Points, in no order, along strands that fork, close into loops and pass close to each other.
Points whose rows are less than 87.8 apart are linked; no others are.
vezo: [-14 -15 -8 9 -7 -2 15 -21 7 11 44 -49 -23 -34 -58 15 -23 26 4 -7 12 11 -23 -12]
nuz: [-44 50 17 -18 -7 -18 1 54 0 -34 11 4 -17 22 29 46 -32 29 10 28 38 -43 -4 6]
sev: [-26 41 18 10 7 -3 -12 19 8 -37 8 1 -5 27 36 14 -41 -10 -15 25 44 -14 2 42]
gosak: [-49 -34 -9 -1 -55 -6 23 35 -1 10 2 -18 -20 -13 -15 -6 -10 47 62 -6 -6 -26 -26 -11]
sol: [-17 43 -5 -28 10 8 -3 10 0 -19 -32 9 12 31 32 29 -28 12 19 36 0 -3 3 40]
vupaf: [18 -37 19 -21 24 3 -3 -5 5 -4 33 -13 17 -26 -35 -7 13 -1 8 -36 -23 22 -4 6]
morum: [1 3 -15 17 20 26 -27 4 25 28 -23 14 -6 5 1 16 10 -44 -45 -15 9 46 -6 -35]
Bemi: [-64 16 -12 -34 -40 -21 28 51 -4 15 6 20 -11 -14 20 38 -14 33 37 21 29 -31 -26 -19]
fef: [23 -24 -28 25 -47 -18 22 -12 -9 -5 19 -10 -20 -21 -46 -14 3 24 11 -31 -14 -3 5 0]
gego: [2 20 0 5 -3 0 -9 13 5 2 -13 11 -6 17 27 -28 -12 2 17 19 7 12 17 8]
Lon: [-11 32 -13 -11 -48 -15 -6 12 -13 -7 22 9 -10 -9 23 24 -19 10 27 24 33 -17 -1 -10]
Boga: [25 12 -17 -18 -30 22 10 14 -37 -14 36 16 -10 1 -13 -3 -1 20 -4 -28 -10 15 21 7]
fubi: [9 26 25 -8 60 12 -13 3 3 5 -43 25 -6 31 31 1 -11 -21 -18 15 6 1 14 3]
tov: [45 49 22 20 20 20 -18 -15 -17 -31 -10 32 8 14 24 13 23 -13 -49 15 -21 -2 -12 -17]
Gep: [34 -3 -11 -10 -11 24 32 8 1 9 28 -12 -2 9 -19 -28 19 19 -5 -39 -24 11 19 3]
nefo: [-5 33 -3 -2 -25 3 3 -23 -8 12 37 -18 -2 -24 -26 18 11 13 -16 13 29 -25 -19 -13]
zafir: [-21 -17 -2 13 -9 -23 7 -22 -4 23 -5 2 4 -22 -8 -36 -14 -11 -9 7 26 8 1 14]
Gil: [23 -35 -5 10 26 -12 20 12 31 35 -58 6 15 -17 -18 -8 35 -7 -16 -55 -16 15 -16 -30]
Rimud: [-16 -11 -19 34 -23 12 -3 -10 24 13 -16 -24 -20 -3 -17 -30 1 9 35 15 8 9 3 -12]
mopi: [2 -79 8 -9 -11 -3 37 -3 7 19 -17 -30 10 6 -17 -40 11 -9 33 -38 -14 15 -1 7]
pugor: [-30 -58 -4 23 -19 15 34 -20 22 21 -54 -46 -24 -9 -18 -28 -14 29 15 4 5 26 -30 13]
vogu: [-25 -1 -30 6 4 20 -20 -12 9 28 2 9 -10 15 -9 -1 -30 -28 -24 4 -6 32 7 18]
Lepe: [8 46 6 39 39 -4 -10 -26 14 -24 4 31 23 53 35 44 -18 -60 -54 23 12 -24 -13 11]
zezol: [14 -5 -2 -12 12 23 -25 0 -16 6 26 13 -5 6 11 -2 -9 -24 -21 -9 -15 49 14 0]
zusi: [-54 7 -11 -5 -30 12 -9 28 12 6 9 -11 -17 -12 -21 10 -20 30 52 12 11 -22 -22 -1]
dezap: [-24 61 23 -22 16 -7 10 9 -1 -40 9 -4 -13 46 34 50 -44 8 -5 37 34 -43 12 27]
bovik: [39 -36 19 -30 -13 -13 7 4 -28 3 -12 1 11 8 15 -15 22 -22 54 -10 -17 -25 23 5]
zuget: [-44 3 21 -26 10 2 13 21 -24 14 -11 -23 4 34 25 -24 -7 24 5 29 12 -21 23 27]
gimub: [-38 -53 -6 15 -36 1 40 -8 15 6 -19 -32 -1 -20 -12 -29 -17 42 57 2 -5 8 -37 1]
Samus: [8 -37 17 -22 -2 -1 15 0 -10 0 -44 -11 33 6 20 -24 35 14 65 14 -5 -13 -3 3]
gufim: [-14 16 -27 38 -8 -16 5 -36 40 4 -1 -12 20 -14 -22 11 5 -12 -55 7 27 18 -21 12]
Nadez: [3 31 11 26 8 -18 -38 3 2 -11 -4 21 -13 25 30 -15 -16 -13 -14 22 -13 -16 15 16]
tede: [4 49 32 1 7 -9 -31 -20 3 -45 8 13 -2 -3 42 39 -28 -10 -23 33 0 -47 -15 21]
getu: [5 35 -18 16 -44 31 -12 -23 -26 -5 48 16 -3 -5 -4 24 -7 -10 -43 0 -14 2 -22 -2]
takas: [-49 29 -15 -25 -34 -19 7 30 -3 1 40 21 -16 -17 12 50 -34 1 27 22 51 -32 -28 -18]
tilu: [5 27 -5 -37 -24 -19 7 32 -41 -20 37 30 -17 -16 14 32 -18 27 38 6 13 -25 13 -23]
sof: [26 -7 -5 24 20 1 -5 -18 -20 -12 -10 51 14 -23 -8 -10 28 -14 -61 -21 -29 8 -1 -29]
vuge: [9 -12 42 -22 41 -19 -24 4 -28 -3 -34 15 8 0 22 0 -2 -2 28 8 -5 4 1 29]
pum: [45 -39 -13 8 -4 -1 37 -1 16 19 -1 -19 1 13 -38 -23 34 -8 -16 -65 -35 5 5 -1]
pepar: [-50 -17 -29 18 -32 -24 24 -5 12 7 14 -52 -11 -14 -39 13 -16 39 18 17 22 10 -18 0]
Voduv: [-49 -26 -2 -2 3 -2 1 9 -16 24 -3 -22 22 35 19 -28 2 6 25 32 11 21 11 16]
rur: [20 31 7 22 19 29 -42 -12 15 -2 -10 23 4 3 16 16 18 -45 -44 8 0 14 -19 -26]
sil: [-50 26 1 -28 -17 -36 24 54 -15 -25 -2 16 -8 7 34 29 -10 48 45 35 28 -37 1 -14]
vonem: [16 26 17 19 14 -9 -18 -12 18 3 8 -6 28 -14 -16 -6 22 -1 -3 3 20 21 -25 -4]
mek: [24 10 -3 -33 -14 -1 18 36 -28 -26 31 18 -7 3 13 -3 -16 33 35 -17 -18 -10 26 6]
rap: [14 -17 -15 -7 -51 3 25 0 -10 -7 9 -6 -17 -46 -11 -22 -1 23 31 -13 12 -23 10 -17]
sigag: [-18 27 -19 3 -30 8 -6 -7 17 4 -4 -4 12 9 24 7 -21 -14 24 37 40 -4 -6 12]
bepus: [-24 -31 5 -2 13 -5 -12 21 2 45 -35 -12 15 30 30 -24 9 -15 5 0 -5 43 1 -3]
fisu: [19 43 22 39 27 -38 -33 -13 4 -18 1 13 -1 53 38 31 -9 -24 -42 30 -22 -12 0 9]
zor: [25 -11 -35 15 4 16 5 -17 8 -15 -9 16 13 -23 -33 -3 38 6 -33 -22 -24 23 12 -9]
ruvo: [1 -1 -8 -19 18 26 -14 -9 -4 -11 -7 -4 7 -18 -14 0 39 1 -31 8 -6 6 28 -1]
suder: [24 5 18 10 61 -20 -16 -15 -6 -11 10 32 7 6 29 -14 -1 -12 -36 9 -33 0 18 -20]
boz: [19 -3 -9 30 -14 5 2 -34 25 39 -18 -18 -21 -14 -9 -5 -9 -27 -24 2 22 34 -22 -20]
rade: [33 10 38 -19 27 -8 -26 4 -33 -35 10 18 10 -6 3 15 3 12 16 -1 -8 6 6 16]
vob: [10 -61 -7 2 10 17 38 -17 7 20 -24 -16 -23 -8 -44 -43 -2 -11 15 -30 -10 9 14 -8]
fipu: [-27 -50 -3 6 -5 11 10 -2 24 40 -53 -23 -4 -8 7 -23 -3 -7 0 -9 -1 51 -18 4]
Ledop: [-7 -54 -8 -15 11 3 13 -19 23 9 4 -49 8 -30 -31 6 19 7 19 -16 -22 40 -10 3]
kide: [-21 -1 -16 -12 -43 9 10 31 3 -2 -13 -14 -3 2 26 -31 -4 33 20 5 -4 9 13 25]
Vefak: [0 -41 11 -14 -6 15 17 27 8 10 5 -35 9 19 -18 -31 18 10 54 -28 -17 10 4 8]
kag: [30 21 5 21 -18 1 6 -28 15 19 30 -21 0 -25 -18 -9 3 6 -1 -8 11 18 -30 -19]
mipu: [7 8 8 0 65 0 -23 25 14 6 -72 40 4 12 31 11 2 -20 -35 -6 -15 1 13 -20]
Roze: [14 -7 6 -28 -13 -8 -6 9 -46 15 12 -12 1 17 7 -6 24 2 24 10 4 -11 38 2]
reti: [9 -18 6 -9 7 3 -13 -2 -3 26 5 4 -8 -15 15 -31 5 -17 -8 -19 -46 -17 14 3]
foz: [49 -15 4 3 15 -7 3 2 -12 -37 -1 26 25 -9 -21 -19 35 3 -4 -30 -14 4 18 1]
labis: [29 52 26 11 15 2 -23 -22 -28 -60 7 25 -6 4 23 26 1 10 -38 37 -32 -32 -2 2]
tivu: [-33 22 19 -23 16 -20 4 22 -28 -19 8 -21 -18 31 35 6 -20 31 9 40 6 -32 38 11]
Vepa: [2 33 14 -16 13 14 -13 0 -3 -25 14 -8 6 -12 8 -1 23 14 -31 26 9 -33 22 0]
tib: [-37 18 9 -38 -11 8 1 18 -2 -13 8 -16 -4 -27 0 7 13 34 0 16 21 -37 10 9]
roter: [31 -21 19 -11 1 11 9 14 -3 -33 66 -1 11 -19 -31 -3 5 11 28 -41 -16 2 -7 -15]
kif: [23 32 -13 -7 -6 35 -18 -6 -30 5 26 26 -7 11 -3 13 0 -5 -30 -12 -32 18 -1 11]
Kupun: [-3 41 -13 32 26 3 -16 -27 6 -12 12 26 15 34 7 11 0 -44 -44 41 27 -27 11 0]
bater: [39 -64 1 20 5 -10 29 8 30 31 -34 -24 -10 7 -23 -19 22 -22 -4 -65 -13 35 -12 -31]
voza: [-21 40 10 7 -9 0 -18 -23 12 -13 30 -1 16 -3 24 30 -16 -35 -43 22 21 -58 -21 27]
zive: [9 -34 -14 19 -3 19 31 -22 18 4 -8 -37 -34 -14 -48 -27 -7 14 29 -3 10 16 3 -19]
bipe: [-19 -9 2 -30 -11 28 2 28 -8 -1 19 -17 -9 -8 -22 4 4 27 54 -11 -2 3 6 -5]
telo: [57 -43 13 -27 -29 -7 11 15 -20 -27 23 2 8 10 -10 -14 14 -27 45 -42 -13 -15 20 1]
Moze: [3 38 17 -31 13 2 -25 11 -13 -17 6 4 10 9 10 31 -4 16 34 25 11 3 -4 21]
ruk: [-5 1 -30 25 -32 2 -8 -5 -10 16 13 -9 -21 5 -51 5 -2 21 -5 -20 -10 17 -2 23]
tezi: [11 -9 13 27 65 -21 -15 1 -20 -4 -9 54 22 0 19 3 9 -25 -72 -15 -26 6 -2 -53]
magud: [-16 14 -2 13 3 7 -23 -31 10 18 13 0 0 -20 4 -12 11 -23 -60 11 -15 -26 -1 3]
Fot: [-21 14 -16 23 -15 34 -19 -25 26 14 17 -32 -22 12 -32 28 -10 -28 -18 17 35 7 -14 0]
Todut: [-53 -11 -9 0 -9 -6 24 4 5 10 12 -33 20 5 -18 -17 -6 33 26 16 33 27 -7 18]
sutog: [33 -21 -29 20 6 23 0 -23 25 33 -26 4 -20 -16 -8 0 5 -27 -21 -25 -13 45 -4 -41]
Ginir: [-12 0 7 15 29 -6 -7 -21 7 17 -14 30 4 -24 -5 -26 -8 -22 -58 0 12 -3 -8 6]
nid: [-11 16 -1 -11 -20 19 -26 -11 -1 31 -1 -8 -21 -17 7 -6 -2 -8 -13 3 -17 -34 -4 12]
pas: [-21 -20 -2 -19 -3 14 11 -31 12 35 -2 -54 -5 -17 -39 24 -1 11 12 4 7 27 -27 10]
rof: [35 -15 -3 3 16 18 0 -1 22 30 -11 26 -7 -10 8 -33 -1 -25 -4 -34 -33 17 -2 -19]
lup: [-1 -2 -8 30 -11 -27 -28 8 -19 25 -11 15 2 17 -26 -9 17 -5 -13 -15 -12 1 6 22]
nif: [-20 27 7 21 18 -18 -15 -7 32 6 -14 -3 38 7 -1 10 11 -21 -31 14 37 2 -23 27]
pef: [12 -25 -9 24 6 4 -1 -5 15 23 -33 11 4 4 -10 -42 7 -12 54 5 -4 8 9 -19]
musav: [54 25 42 -18 16 -26 -4 -16 -41 -55 -4 13 -13 2 29 32 -9 24 13 18 -17 -4 18 0]
Damo: [-21 -43 -27 -9 -55 3 37 23 3 -14 10 -30 -26 -28 -18 -15 -4 45 40 -20 -6 -11 11 -15]
pabu: [-18 17 -24 27 0 24 -11 -47 21 4 13 13 14 7 -13 27 -10 -58 -32 21 41 -16 -10 6]
nin: [29 -50 -1 -1 38 -23 4 19 5 -15 -16 25 32 -6 -10 -17 25 -16 0 -41 -21 31 13 -3]
rofu: [-22 43 -16 8 -37 6 10 -18 12 1 49 -10 6 0 -1 36 -11 -22 -29 19 51 -44 -23 2]
nikov: [33 13 37 -1 68 -21 -13 -9 -2 -25 -22 17 -11 28 28 6 -7 2 -7 15 -32 -1 29 -3]
tif: [7 -18 6 -15 41 -25 -15 0 -1 -1 -37 21 36 -5 12 1 15 -4 2 -3 -11 22 6 9]
Fuf: [21 -29 -3 -47 -37 -21 35 38 -21 -24 32 -6 9 6 5 -1 4 15 52 -35 -26 -31 19 9]
pasom: [34 -12 -9 0 46 -19 -5 25 10 1 -48 53 21 -7 33 9 5 -11 -31 -44 -32 22 4 -39]

A tip is a point with one link. Name the tips that can be reached along the links from each point below, in the order of the rows.
zor: sol, tib, musav, pasom
pugor: tivu, roter, lup, pef
rof: zafir, gufim

How many points has the smallest loop of links through each point below? Write - if it is on no loop.
tede: 11
gego: -
suder: -
pas: -

Name the points in between on the shortest way along the links from the first point to the second, in order.
sev; Nadez: dezap, nuz, sil, Bemi, takas, Lon, sigag, gego
vuge; mipu: tif, nin, foz, zor, sof, tezi, suder, nikov, fubi
zuget; pef: Voduv, bepus, fipu, pugor, gimub, gosak, zusi, bipe, Vefak, mopi, vob, zive, Rimud
bovik; Lepe: telo, Fuf, mek, tilu, Lon, sigag, gego, Nadez, fisu
Ginir; tede: magud, nid, reti, rof, sutog, morum, rur, tov, labis
